A landscape with many valleys, sampled at points; each row gives a point and its height.
From any point a ball rolls to the lowest of the 2 points nearest to it. It stops when none of these is lower. Distance is the straight distance between rows; heights are no part of it.
j_532 h=657: [116 148  93  88 146 147 134 122  85 166 162  72  90 106  91 135 181 144
 114 132 161 136 171]
j_737 h=801: [161  94 139 124 131 116 201 163  68  98 101 118 117 135 108 137 137  93
 149 140 107  73 118]
j_145 h=683: [160 110 152 131  98 113 141 125 143 130 139 176 160 119 160 137 113  92
 161  81 112 128 138]
j_498 h=629: [ 97 130 122 123 125 168 135 108 126 124 101  58  77 136  61 125 180 126
 129 220 175  74 168]
j_239 h=601: [118 144 141 117 156 148 147 120 106 179 121 195 134 122 173 112  63 146
  53 102 131 151 118]
j_200 h=468: [154  87 140 143 160 154 168 115  77 114 133 143 114 144 133  82 113 113
 123 164 130  76 128]
j_402 h=464: [110 134 135 115 121 155 109 101 128 175 137 131  97  80 116 133 176 106
  70 141 159 142 191]
j_643 h=706: [ 99 137 121 115 133 159 153 118 142 136 112 155 183 149 187 145 118  82
  92 162 146 140 154]
j_203 h=688: [121 154  87  67 110 167 139 103  98 135 174  66  52 102  98 125 210 142
 118 168 145 103 220]
j_603 h=337: [126 128 139 164 137 125 108 144 134 134 112 143 140 122 125 129 140 118
 106 132 130 167 126]
j_246 h=301: [141 145 145 150 132 134 168 139 165 151 152 145 162 150  85 115  60 111
 220  88  83 109 134]
j_568 h=491: [128 165 154 144 119 175 158 106 133 149 136 111  73  87 111 107 126 135
 111  73 149 132 115]
j_196 h=792: [183 150 147 124 173 113  97 137 165 185 131 186  82 143 165 108  49 148
 114  94  89 169 114]
j_221 h=705: [111 140  99 141 152 125 112 130  98 120  93  99 107 123  34 144 182 164
 129 114 169 107 142]
j_537 h=516: [106 141 133 113 113 115 100 131 169  92 100  78 103 107 151 157 171  97
  61 156 127 174 116]
j_754 h=388: [134  84 145 142  69  78 127 124 134  74 111 125 124  88  71 135 156 114
 137 129 126  75 102]
j_186 h=638: [109 119  99 116 130 178 140 138 110 164 135 106 128 135 165 110 189 120
 143 191 160 113 190]
j_62 h=505: [124 171 138 178  95 152 182 179  99 113 129  67  94 110 137 115 188 150
 143 123 135 124 115]
j_338 h=630: [117 174 137 105 133 116 114 100 129 193 144 209 170 102 135 153 117 123
  72 103 156 143 165]
j_811 h=564: [ 80 114 119 112 113 155  59  64 182 122 101 140 115 130  70 127 153 113
 113 201 161 100 211]
j_985 h=602: [113 122 140 131 129 162 102  85 159 136 100 103  99 147  62 127 146  88
 125 219 188  89 167]
j_978 h=588: [144 155 106  71 184 125 117 133  99 156 119 103 124 132 151 163 169 163
 121  96 148 135 130]
j_844 h=332: [134 122 160 191  98 119 112 157 152  90  68 149 147 153 134 148 100 141
 148 116 109 129  85]
j_131 h=499: [144  89 108 115 147 131  99 107 108 153 107 217 188 158 153 176  98 130
  90 138 104 140 124]
j_500 h=263: [120  87 136 132  91 116 110 113 170 102 106 130 117 114 138 113  95  93
 108 133 144 140  77]
j_264 h=401: [136 111 145 203  78 126 129 157 141 112  84 138 143 139  96 120 135 154
 190 140 137  85  87]
j_51 h=480: [158 126 130 194  81 102 151 177 107  91 137 113 107 142 145  86 154 161
 191 175 129  79 100]
j_942 h=407: [109 142 126 154 108 149 129  96 146 107 135 108 103 121 125  91 140 151
 135 123 182  86 104]
j_870 h=591: [142 105 115 139 133 139 129 156 100 122 135 108 130 142 178 113 170 126
 149 161 133 121 147]
j_950 h=612: [151 183 118  91 179 130 162 118  93 129 135  95 100 128 113 147 155 165
 143  68 136 110 122]
j_915 h=483: [107 119 122  91 152 117 111 174 111 195 130 135 125 135 144 119  34 182
 107  83  88 193  87]
j_153 h=542: [137 179 143 125 153 113 122 140 163 155 108 107 100 118 100 157 126 126
 134  66 126 182 108]
j_313 h=759: [130 115 118 132 165 122 120 172 140 155 122  96 119 142  83 108  82 159
 183  85  87 167  93]
j_231 h=235: [136 143 144 155 145 125 140 137 162 127 117 167 166 161 122 134  56 120
 163  96  85 148 109]
j_452 h=633: [150 173 110  81 158 160 152  82  93 130 166  62  64 100  89 141 157 150
 100 100 137 131 120]
j_72 h=351: [145 169 163 128 148 111 170 138 135 149 189 138 148 122 101 115  80 111
 171  81  78 144 153]
j_327 h=563: [149 173 112  92 166 128 103 117 143 157 136  76  85 123 127 164 164 126
 116 115 154 177 118]
j_901 h=375: [103 130 113 148  97 110 125 140 150 107 111 173 206 159 164 174  88 100
 108 123 104 188 116]
j_669 h=781: [182 158 138 109 191 103 111 127 165 179 148 156 113 157 117 121  56 120
 162 106 101 171 109]
j_390 h=352: [119 168 136 166 143 144 126  93 162 114 140 152 128 142 128  86  86 150
 139 102 155 113 106]
j_358 h=562: [117 151 106 131 114  96  78 149 133 201 136 225 200 153 142 156  62 189
 107 105  84 185  92]
j_3 h=719: [110 128 103  71 121 128 122 112 124 111 137  95  98 103 118 132 213 129
 132 166 121  87 216]
j_961 h=455: [134 149 145 124 154 129 135 164  73 197 171 113 115  97 124 122 146 147
  94 121 116 179 142]
j_303 h=543: [166 111 100 143  84  81 122 155 124  81 155 124 113 127 156 108 184 142
 196 144 126  78 128]
j_633 h=559: [123 113 129 122 166 147 136 125  72 172 134 191 181 135 155 130 109 149
  90 131 127 124 144]
j_282 h=684: [163  97 139 116  95 101 141 145 133 102 102 129 128 125 164 149 141 112
 178  83 117  99 111]
j_59 h=234: [ 93  99  88 118 131 126  62 113 125 147 167 176 194 123 151 120 147 156
  96 175 114 149 169]
j_293 h=521: [116 156 150 144 117 130 152 143 143 147 108 124 114  90  84 132 121 137
 140  43 120 140 125]
j_74 h=565: [158 114  98 107 123  78 101 120 126  99 177 135 148 125 162 130 174 137
 174 119 120 110 151]
j_397 h=452: [132 160 124 143 117 183 153  74 107 132 154  98  58 112 101  91 144 151
 122 113 191  82 133]
j_823 h=306: [129 136 107 134 139 124 126 139 155 170 109 179 188 165 142 162  76 110
 145 117 117 183 105]
j_187 h=745: [139 136 125 137 165 118 165 165 110 135 112 110 109 135  40 120 103 152
 189  77  93 112 111]
j_222 h=727: [124 134  98 119 143 117 173 159  76 136 120 102  98 106  28 139 155 140
 153  92 139 112 131]
j_161 h=292: [150 111 157 109 146 116 155 133 141 123  99 136 153 158 119 157  59  73
 152 110  98 147  94]
j_847 h=448: [119  86  96 102 103  89 102 124 127  73 131  95 116  99 104 130 189 138
 133 139 128  89 131]
j_917 h=655: [135 169 143 117 127 106 136 112 153 146 145 199 170 117 173 141  95 119
 106  66 123 144 141]
j_102 h=430: [133 167 161 147 109 134 188 133 135 112 157  68 106 120  99 112 117 115
 161 116 119 118  95]
j_499 h=456: [146 121 157 163 142 157 181 123 121 134 144 134 127 153 114  77  74 105
 169 142 127  94 107]
j_988 h=404: [118 126 124 117 155 123  85 148 106 176 135 133 130 104 128 140 166 138
  80 148 134 179 160]
j_663 h=394: [156 179 168 136 127 113 196 149 119 114 168 101 132 123 132 136 129  96
 165  93  90 132 139]
j_152 h=457: [ 88 152 119 173  83 155 177 143 109 114 124  97 109 107 102  97 159 159
 153 110 173  86 118]
j_903 h=658: [130 115 135 137 124 138 141 127 110  99  94  81  77 119  99 121 181 137
 116 186 157  62 121]
j_202 h=608: [140  84 124  79 131 111 117 145  80 136 114 147 129 117 196 153 123 148
  91  87 114 143 132]
j_384 h=409: [129 127 119 105 122 118  98 145 134 187 175 138 114 108 181 104 103 121
  89 131 133 207 114]
j_767 h=218: [124 101 129 187 105 120 121 172 102 112 111 153 170 139 123 143 138 144
 149 111  92 152 121]
j_489 h=537: [132 131 173 140 146 118 175 109 141  95 114 119 154 144  66 140  74  79
 135 145 122 103  93]
j_423 h=600: [115 163 135 126 153 146 140 121  94 201 156 181 179 127 120 136 122 126
 116 135 157 132 175]
j_637 h=530: [114 102 136 163 113 155 121 130 125  99 136 139 156 142 183  98 163 117
 116 208 118 101 173]
j_286 h=509: [141 110 170 141 131 108 141  90 141  93 104 120 148 145  62 148 122  90
 128 205 147  61 113]
j_44 h=346: [114 136  97 125 125 112  68 113 143 165 181 179 155 110 179 100 121 154
  90 137 145 172 142]
j_301 h=552: [ 84 136  77 116 133 109  89  97 170  87 153 112 178 141 109 127 122 136
 142 132 152 147 105]
j_79 h=486: [118 146 130 139 123  99  82 131 166  97 133  76 119 115 112 141 190 114
 121 166 131 158 137]
j_276 h=408: [120 109 132 125 164 162 135  95 106 110 127 120 102 124 141  97 135 127
  68 147 142 103 125]
j_651 h=778: [154 108 127 102 139 121 167 111  97 101 109 143 149 134 112 159 169  93
 145 141 129  57 163]
j_922 h=647: [159  86 127 116 110 118 140 163  72 111 114 147 118 131 205 134 127 155
 149  68 102 110 132]
j_151 h=518: [ 97  98 123 109 105 148  93  96 140 155 122 131 104  96  72 134 178  98
 109 174 159 111 220]
j_720 h=522: [126 111 112 132 139 116  76 164 134 177 113 196 150 150 146 129  37 201
 130  74  65 173  96]
j_262 h=544: [112 111 125  84 131 131 115 145 116 101  91  90 112 131 200 169 142 108
  50 139 112 175 135]
j_83 h=500: [139 160 132 156 131 168 157 166  91 153 153  80  81 108 149 104 154 157
 120 105 110 168 115]
j_975 h=771: [158 156 136  97 193 132 143 131 136 164 157  91  90 141 104 116  77 132
 156  90 104 163  95]
j_57 h=287: [129 135 127 154 159 130 115 129 132  90 112 138 129 162 155 104  91 179
 138  96 114 120  85]
j_936 h=454: [137 169 156 108 116 120 157  94 165 107 145  66 102 119  97 141 120  87
 140 133 158 123  90]
j_53 h=481: [138 149 124 103 120 104 121 104 157 101 175  84 106 113 135 120 142 121
 148 100 137 138 107]
j_480 h=406: [143 106 180 197 100 155 153 138 135 123 111 158 136 149 157  97  81 101
 146 147 126 115 108]
j_902 h=682: [ 86 136 120 137 142 147 118 122 130 100  68  80 115 127  91 142 172 152
  97 145 169 100 112]
j_129 h=539: [146  98 138 194  61  89 153 169 103  59 148 138 147 145 142  90 108 163
 191 155  83  77  94]
j_800 h=750: [133 116  94  78 118 123 134 117 119 111 109 123 133 133 120 159 204 117
 173 161 140  50 201]
j_670 h=191: [135 120 121 151 135 104  87 134 134  72  95 121 145 157 150 140 143 158
 140 133 125 122  92]
j_466 h=469: [114 129 110 191  90 150 159 148 118 132 131 132 131 140  85  83 128 153
 210 126 154  88 117]
j_987 h=449: [115 131 118 110 132 139 127 145 145 156 157 114  97 121 165  97  57 144
 105  87 100 202  88]
j_615 h=350: [157  75 139  93 125 106 134 120 120 105 113 168 152 158 178 161  60  82
 122 112  98 142 114]
j_634 h=329: [130  89 154 162  67 105 108 136 161 111 109 129 118  86 111 120 140 101
 143 107 133 130 102]
j_748 h=479: [132 148 163 108 138 117 152  87 150  81 139  87 131 136 114 139 136  85
 113 182 146  82 121]
j_381 h=428: [ 91  91  94 135  95 117  50 122 173 112 133 110 148 118 120 121 184 117
 137 192 135 144 156]
j_116 h=429: [154  67 128 143 117 121 112 105 112  92 110 199 183 157 133 173  98 114
 114 124  75 125 114]
j_909 h=676: [ 80 134 111 106 124 180 123 105 144 152 124 147 165 134 179 123 166 115
 109 179 158 107 200]
j_115 h=574: [131 100 122  62 151 108 106 139  97 140  94 152 140 147 212 182 102 113
  55 140 111 165 143]
j_703 h=347: [ 77  92  84 109 120 143  52 116 171 158 122 155 156 117 143 127 163 124
 102 195 135 162 179]
j_194 h=517: [116 125 103  89 124  82 102 118 156  93 160 115 174 126 150 152 145 109
 136 119 126 153 128]
j_211 h=463: [116  91 138 182  98 149 122 143 133 111 135 133 164 154 179  94 105  96
 131 185 134 146 117]
j_792 h=355: [121 122 130 105 151 133 128 100 135  95 102 125  93 122 147 123  98 121
  39 107 132 145  85]
j_798 h=314: [115 109 158 131 100 127 131 103 166  77 106 128  84 117 150  98  55 121
  73 102 121 128  56]

Where does a ball stop that starts at each point below?
j_286 => j_231
j_532 => j_942
j_313 => j_767
j_985 => j_767
j_282 => j_59
j_53 => j_231
